Each row is a point on a landscape with many valleys, with its height.
A ball rolls from a point to the lowest of its 2 nearest points, and stops where none of them is lower. Distance is the straight distance between rows; heights are no part of it.
q_325 (h 3.44): [ 25 -38  36  17  -5 -19  10  -6  15   4  23  -6  -2  -8   8 -22  38  21
   4  10  22  -5  -6]
q_630 (h 4.21): [ 20   1  36   7  17 -35   9 -16 -12  21 -15  -5  -5  29  31 -25  16  -7
  18  -4 -48 -26  22]
q_255 (h 1.46): [-14   6  26  39  15  42   6   9  -4  21 -10   6  -9  45   8  16  -8 -34
 -23 -24  -9 -37  11]
q_57 (h 1.84): [  6  51 -42   8  -2  14  37  57 -24  27  -6  11 -25 -17 -12 -25  -5  56
 -12  -6 -28 -13  31]
q_898 (h 6.73): [  8 -47  12  25  69   7  -1  11  -5   6 -19 -12  -7  36 -22 -29   3  51
  -2   1 -13 -34  28]
q_481 (h 4.34): [  2  -5 -12 -25  15 -14 -21   5  16  -5  36   9  24 -26 -17 -29 -11  41
 -11  18  14   8   9]
q_289 (h 1.42): [ 30  12 -11 -16  -5 -19 -18 -29   0 -46  21  -3 -27  26  36  21   3  -3
 -35  -6  39  21   2]
q_862 (h 6.86): [ -1  -2 -21  -8  47  -7  -6  -4  18  25 -14   1   6   2 -25 -16   1   9
  16   0 -19 -37  46]
q_814 (h 5.52): [ -7  -4  -7  12  23  71   1  43  -3  18 -64  -2 -10  -1   8  25  -8  14
 -17 -33 -36 -33  32]
q_484 (h 1.71): [-16   0 -15 -19   3  47   0 -30   5 -29  16  20  -1   3 -17  16  -5 -26
 -36  -1  25  31 -44]
q_214 (h 3.07): [  7 -34   3  25 -27 -63  -3  21  -3  26  31  16  -8 -29 -16 -31  18  56
   8  19  13  -1   2]
q_246 (h 6.31): [-19 -21   4 -14  25  22  -4   9   3  25 -62   1  23  23   0  -7 -15   9
   2 -11 -58 -21  -6]
q_919 (h 4.41): [ 38  18  21   0  -7 -10 -15 -43  10 -18  14 -23 -12   0  29  22  12 -43
  29 -30  45  10 -12]
q_122 (h 2.81): [ 14  47 -17   2 -24  33  15  32 -28  -1  -8  -1  18 -41 -19  28  -5  16
   2  -2  41  26 -34]
q_406 (h 5.43): [-12 -29  15   1  23  13  20 -12  -4  19  11 -18   5  24   4 -25   6 -12
   0  11  -5   4 -29]
q_346 (h 5.90): [-20  24 -14  -8 -15  17   2  10   2  36 -17  18  25  12   7   3   1  -7
   0 -20  -7   2 -21]
q_69 (h 2.16): [ 42  -2   7 -27  12 -18 -10 -51  19 -57  31 -17 -31   9  29  -6  11   0
 -14  12  24  22  15]
q_413 (h 3.42): [ -8  20 -13 -23 -34  26 -23  17  -4 -28  -5  20  13 -58   3  54 -34  -2
 -23   4  23  23   7]
q_121 (h 5.95): [-14   9 -37   4   4 -27   1   6  -7  32  18  14  14  18   7 -32  39  34
   1 -11  16  -3 -12]
q_873 (h 5.40): [  1  -1  48  16   1  32  13 -22  -2 -17  18 -12  -8   7  -4  23  -5 -53
  -3  -4  15  10 -43]
q_147 (h 4.76): [ 30  -1  26   8   1  12   2 -64  17 -68  26 -19 -35   1  19   9  -2 -46
   7 -23  42  35 -27]
q_258 (h 4.56): [-27  -3  15 -14  -9  22  33 -32   3 -18  -7   4 -15  33  11  12   9 -61
  -1  14 -55  10   8]
q_425 (h 4.71): [  0  -8 -13  -7   2 -56  -6  12 -14  44 -13 -13   8   1  -3 -21 -17   6
  31  33 -32  -9   6]
q_91 (h 2.45): [ 17   7 -17 -38 -40 -12 -23 -26   3 -15 -17  -2  -3  -3  20  55   5 -36
   1  -4  22  27 -12]
q_149 (h 4.22): [-24  20 -10   0 -21  29  13  -8   1 -12   5   7  11  59   5  16   0 -56
  -8   1 -23  -5  -3]
q_429 (h 4.19): [-21  29 -28  -9 -18  -1 -15  18  -6  24  -4  14  -5 -72 -18  10 -17   4
   9  -3  -5   2  41]
q_576 (h 4.97): [ -8  35  -2  -6 -24 -34 -39 -29  16   1   5  18   4 -22  31  26   3 -49
  24 -17   9  -6  14]
q_466 (h 6.11): [ -7 -42   1   6  56  24  25 -29  -7   0 -24 -18 -44  31 -27 -26   2 -10
  -5  26 -35 -22   6]
q_102 (h 4.61): [-22  27 -26   2 -43 -46 -49 -11 -14  22   9   5 -29 -37  16  10 -14 -29
  18   1  16  15   9]
q_23 (h 4.80): [  0  17  19  -8 -13 -38 -20 -18   9  31 -13  16   4  -1  29 -13   7 -27
  25 -15 -34 -20  14]
q_45 (h 3.66): [-27  20 -26 -11 -17   6 -32   8  15 -58 -15   3  33 -17   6  67 -36 -26
 -29   1  35  16  15]
q_59 (h 5.39): [  5   7   9   7  15 -15  21 -29  -4 -24  38 -12  -7  48  26 -32  35 -19
  -2  12  -9   1  13]
q_997 (h 5.07): [ -5 -57  14  -4  49   6  24 -24  28  -9  12 -25  -6   4 -33 -37  -9  -2
   8  29 -11   4 -34]
q_708 (h 4.23): [ -7  16 -23  -6 -29 -33 -25  18 -18  38  11 -12   3 -24  11  -8 -10  -9
  17  27   1   6  -6]
q_779 (h 7.04): [ 15 -25   9  11  44 -27  -1   2  13  17   2  -5  -5  20 -21 -28  18  27
  17   8  -1 -38  35]
q_868 (h 5.72): [ -2  20 -23  -3  -5 -35 -12 -12  -2   7  39   6  10  28  26 -30  21  -2
  -1  10  21   0   4]
q_165 (h 5.79): [ 15 -15 -10   5  38  38 -25  26 -12  20 -70   5 -28   6  -1   2 -15  30
   6 -23 -28 -45  33]
q_667 (h 6.57): [ -7 -27   7 -19  34   8  -4 -22  20   9 -33  -5   8  19 -18   2   0 -17
  11  -5 -48 -24  30]
q_842 (h 5.73): [-25   4  13  -3 -33  35   2  12   3   7 -30   3  43  -8   4  46  -5 -31
   5 -31   4  15 -27]
q_220 (h 1.83): [ 11 -12  -2  25  40   3  25  46  -7  10   2   8   0 -15 -40 -29  29  82
 -13  -6  11 -18  18]
q_126 (h 2.30): [ -1  65 -30   5  -8  31  44  50 -18  32 -27  -1   3 -27 -11   5   7  21
   4 -20 -13   0   9]
q_4 (h 0.60): [  5 -66  -4   2   2 -55  26  -3   6 -29  27  -5  16  35 -10 -39  46  31
  12   3 -21  17 -19]
q_876 (h 5.56): [  1 -66  24  13  61 -17  29 -29   7 -25  -2 -19 -33  33 -25 -43   2   4
  15  18 -22 -10 -10]
q_934 (h 2.14): [ 13  -8  39  15  -6  20   8  20  -8  35 -12  15 -18  36   5  10   8  -5
 -11   4 -18 -24  19]
q_520 (h 2.43): [  5   2   7  20   5 -27   5  40 -22  43  13  -7   0 -48 -20 -39  -4  54
  17  12  13   3  -5]
q_978 (h 3.91): [ 10 -13 -22 -18   4 -33 -36 -14  21 -16  42   6  -8 -19  10 -14   4  47
 -27  12  47  17   4]
q_539 (h 1.89): [  1  20   6   1  21   1  12  44 -22  41 -15 -11   7 -55 -11 -12 -24  28
  16   0  -3  -2 -14]
q_133 (h 1.99): [ 27 -12  -2 -41 -11  -7 -25 -35  18 -26  -1  -6 -12   6  37  33 -14 -15
 -26 -14  31  28 -27]
q_656 (h 3.87): [-30  57 -36  13 -46  18   0  36 -14   1 -17  19 -19 -80 -17  31 -16   3
  18 -27  -3  25  17]
q_277 (h 3.70): [  3 -10   1   6 -39 -66 -28  -1 -14  23  32   8 -17 -19  16 -28   3  14
  16  33  13   7  -1]
q_872 (h 5.17): [-39  13 -10  11 -20  61  31  30   3  -6 -33  -5  26  18 -17  44  -9 -37
 -21  -7 -34  -7  14]
q_882 (h 6.16): [ -2  18 -40  -7 -18 -15  -4   8 -14  22  15  15   9 -18   4 -13  15  33
  -1  -4  42  33 -32]
q_987 (h 3.18): [ 33 -26   3 -16   0 -58 -29 -31  31 -47  42 -13  -6  -5  20 -32  15  38
  -3  10  21   6  17]
q_400 (h 6.12): [-10   1   0 -13  24  33  15  28 -13  44 -45   7  12   4  -6 -13  -1  28
 -10 -20 -29  -2 -31]
q_269 (h 2.20): [  6  14  11   0  14  33 -12  -1  12   4  23  13  12 -24 -13  10  -1   0
 -14 -14  54   2 -12]
q_315 (h 4.98): [-13   0  19  14  20  13  43 -38  -1 -30  12 -14 -38  49   9 -24  11 -51
  -7  28 -37  11  -2]
q_913 (h 2.62): [ 11  20   3  -1 -12  -5 -45  -8   3 -14  29   4   9 -28  19  32 -32 -12
 -21 -15  64   5 -17]
q_726 (h 5.33): [-24   1 -18  28   1  68  24  41   0   9 -46 -20   5  27   4  30 -18 -19
 -19 -24 -28 -27  40]
q_502 (h 6.14): [ 15 -12 -27   7  46  -6 -30  31 -13  33 -51   5   0   6 -25 -22 -40  51
  31 -14 -23 -30  18]
q_298 (h 2.71): [ -3  -5  -7 -51 -13  11 -16 -19  10   0   6  29  12  10  -6  -5   6  -5
  -6  20 -28   8  10]
q_686 (h 1.26): [ -3  21 -30  30  16   6  33  51 -24  31   6   5  -7  -7 -15 -29  27  63
  -8  -8   9 -15  15]
q_894 (h 2.47): [ 35 -45  57  35   0 -68  22  -5  -7 -19   7 -13  12  26  17 -42  33  23
  24   3 -36  -8  16]
q_897 (h 1.52): [  6 -54   7  29  -1 -62  27  11  -8  -6   2  -8  18  28  10 -31  48  33
  15   0 -19 -20   7]
q_845 (h 5.09): [ 10 -17  36   7  -7  20  19 -59  17 -45  31  -5 -34   1  13 -12  11 -40
  -7   4   3  24 -36]
q_954 (h 2.56): [ -2  81 -26  17 -20  22  38  55 -27  -6 -24  -1  10 -35 -12  26 -14   0
  12 -35  12   0 -17]
q_559 (h 2.61): [ 26 -35  20  -6 -26 -29  19 -39   5 -50  23 -23  -5  26  32 -39  36   4
   2   2  -4  42 -38]
q_602 (h 4.00): [-33  30 -22  -6  -9  19  -6  11  -3 -23   0 -16  45  31   5  29 -23 -50
  -8  16   0   1 -13]
q_857 (h 3.28): [-12  38 -20  21 -67 -20 -45   7 -34 -20  -4  12  -3  -8 -14  51 -46 -18
   4 -21  41 -18  -4]
q_465 (h 4.68): [  5 -28  -3 -25  37  25   4  -9  24 -12  19  -4  16 -14 -38 -22  -4  20
   3  25   1  -2   1]
q_710 (h 2.12): [-11  -2  -5 -34 -20  40 -13 -24  14 -32  16  27   5  20   3  27 -11 -13
 -39   9  -5  23  -9]
q_286 (h 3.83): [-50  39 -41   6 -33  16  -8  34   2 -40 -16  -2  55   2   5  52 -29 -25
  -8  -1  14  18  16]
q_697 (h 3.00): [ 26   6 -14 -45 -37 -19 -23 -36  14  -9   3  25 -25  -8  14  23  15  -3
   6   8  -8  10  19]
q_942 (h 2.97): [  8  42  -9  13 -23 -37 -51  -4 -17 -34   8  -4  -1  10  14  36 -44 -33
  -4 -14  61 -18 -10]
q_239 (h 1.73): [ 20 -65  13  -1 -14 -41  33 -44  30 -67  24   5 -10  21 -11 -42  47  13
   5   7 -21  34 -20]
q_914 (h 2.85): [ 18  -9  35  14 -21  -3   3  -1   1  45   9  19 -16   9   0  -3  32  26
   0   1   7 -16   1]
q_597 (h 3.48): [ 27 -29  58  16  26 -32  23 -21 -18 -12  -6 -34 -11  42  31 -42   8  -7
  24  10 -39  -4   1]
q_973 (h 1.82): [ -5  23  15  27  24  13   1  15   0  34  35  -9  14  -5   2  -8   0  -2
  -7 -11  47 -19 -12]
q_501 (h 6.44): [ 18 -39   6   2  59  -5  -9  15  -3  11 -32  -3  10  30 -32 -17 -45  41
  19  14 -33 -20  18]
q_367 (h 5.00): [-20 -24  -4 -46  18  29   7  -4  20  -3 -19 -12  30 -41 -25  16  -4  -3
   4  13 -16   2  15]
q_563 (h 3.94): [ 30  -6  31   6 -14 -18 -16 -25  21  11  35 -10  -6 -20  31  -7  20   0
  16  -4  36   5 -16]
q_818 (h 4.54): [  3  26 -22 -33   0  -5  -7  25   0   9  20  16   8 -51 -29  -8 -23  31
   4  31 -14  -2  25]
q_293 (h 3.59): [-23  51 -25  28 -59  10 -18  26 -18  13 -17  27   4 -31 -19  45 -20 -14
   0 -19  17   5  -3]
q_51 (h 5.58): [-15 -14  30   0 -13  31   5 -17  21  -8 -11   0  13 -10 -10  45   6 -51
   0  -4   8   7 -25]
q_251 (h 5.62): [-20 -23  43  20  16  35  28 -17   7  12   6  -4 -22  22   1  -6  -5 -37
  -9   3  -7   9 -48]
q_717 (h 1.29): [-11   8  18  24  33   9  -7  36 -14  43  -8 -16  11 -17   3 -12 -17   9
  -5  -4   9 -28  12]
q_938 (h 4.94): [-39 -24   4 -14 -12  49  30   6   3  -2 -30  -6   9  14 -10  24  -5 -40
 -17  26 -55  10  -4]
q_82 (h 3.12): [ 15  34 -24 -22 -39  12  -9  23 -15   2   8  19 -11 -44  -8  40  -8  17
 -13  17  32  27   0]

For each start below, name the point where the ball stops.
q_429 | q_717
q_845 | q_255
q_465 | q_289
q_121 | q_686
q_862 | q_873
q_23 | q_4
